Each row is a point on a landscape with many valleys, with its height.
A ball rolls from a point to the lowest of its 5 nearest points, and stops where none of them is lower. Distance is the straight distance between rows; heights are no part of it.
K_912: [ 89 110 128 128 139 143 115 126 104 171  80  83]  h=371
K_61: [ 67 192  74 130 149 110  78  91 153  99  89 170]  h=300
K_167: [177  96 157 133 128 115 156 143 129 133 157 135]  h=338
K_186: [106 225  87  97 157  99 103  99 154 122 189 164]  h=657
K_949: [140  62 140 144  95 146 127 142 151  98 104 149]  h=142
K_158: [102  51 141 154  88 148 129 124 111 176  97 101]  h=254
K_85: [154  50 130 187  82 100 158 144 146 195 126 137]  h=423
K_306: [162 162 133  95 112 147 123 131 146  70 203 173]  h=611
K_185: [182  77 147 183 117  84 186 147 136 172 154 127]  h=294
K_166: [106  96 139 132 134 140 129 129  99 174 102  84]  h=388
K_214: [ 85 181  90 106 134 141  91 116 149  84 101 152]  h=489
K_383: [100 188  93  97 133 135  94 112 153  90 132 152]  h=583
K_725: [163  78 163 165 126 108 179 137 106 169 154 107]  h=209
K_597: [175  68 132 197  96  81 183 151 145 197 142 133]  h=346
K_992: [138 140 157 147 164 115 183 125  77 174 147  58]  h=572
K_443: [ 83 175  74 106 118 156  92 123 155  44 115 164]  h=575
K_77: [125 208 106  95 152 119 116 120 129 114 173 142]  h=593
K_914: [137  38 131 182  77 121 143 135 149 167 108 140]  h=527
K_295: [124 110 151 129 143 132 141 131  94 168 116  85]  h=434
K_533: [105 154 110 104 122 156 102 130 139  80 108 142]  h=499
K_746: [158 168 136 100 138 131 129 132 121 103 171 142]  h=487
K_849: [128 104 128 118 108 161 112 139 138  74 105 141]  h=356
K_347: [132 153 141 107 149 131 126 133 110 133 127 106]  h=492
K_571: [130 168 133 120 171 118 139 124  97 155 133  83]  h=394
K_298: [129  60 144 145  99 138 133 135 125 143 105 122]  h=386
K_353: [154 115 140 111 114 146 120 136 139  88 135 148]  h=460
K_570: [135 173 135  99 150 129 126 125 121 122 146 124]  h=545
K_750: [178 133 158 115 137 119 150 138 121 112 173 133]  h=405
K_311: [139  80 160 155 125 122 161 131  93 186 134  92]  h=316
K_460: [117  32 130 184  66 128 138 129 133 183 103 132]  h=594
K_607: [171  68 148 164 107 107 153 147 150 148 135 145]  h=383
K_927: [150  93 151 119 119 140 130 143 130 116 124 133]  h=372
K_842: [ 80 172  92 113 147 126  87 112 141 116  77 134]  h=420
K_640: [150  71 159 151 117 122 149 135 111 165 130 108]  h=327
K_358: [118 144 102 107 107 168 104 133 148  43 133 162]  h=539
K_426: [ 60 194  59 127 141 115  78  90 165  79 104 178]  h=82
K_425: [ 94 146 117 113 147 136 104 122 121 140  83 103]  h=144
K_406: [139  64 150 151 109 128 141 135 117 162 118 115]  h=395
K_663: [113 189 113 106 159 121 102 117 129 127 122 132]  h=581
K_76: [158 165 152 105 151 124 150 132 105 125 164 116]  h=462
K_515: [112  95 133 119 110 152 113 137 134  97  90 124]  h=364
K_472: [101 145 128 123 160 124 116 122 103 169  94  83]  h=81
K_674: [150 142 152 118 151 122 155 132  99 143 148  99]  h=495
K_84: [145 160 126  91 118 152 111 130 144  74 169 158]  h=564
K_785: [138 210 126 101 169 111 139 120 112 129 173 116]  h=622
K_163: [100 132 100 115 108 167 104 135 143  47  98 149]  h=473
K_697: [176  91 165 161 134  98 186 141 118 154 163 122]  h=264
K_857: [114 144 128 102 142 136 110 127 119 133 103 107]  h=359
K_249: [ 81 202  84 121 153 106  79  87 155 110 115 168]  h=417

For each start below, name the point where the ball stops.
K_842: K_472
K_214: K_426
K_383: K_426
K_186: K_426
K_663: K_472
K_347: K_472
K_167: K_725

Call two points neighbours if one is among the 5 nearest of the other. Go from one point of each pair to the other, from neighbour to neighbour, staying as low as possible. Name the highest point that can't be avoided.
K_949 / K_725: K_927
K_472 / K_949: K_166
K_426 / K_725: K_842
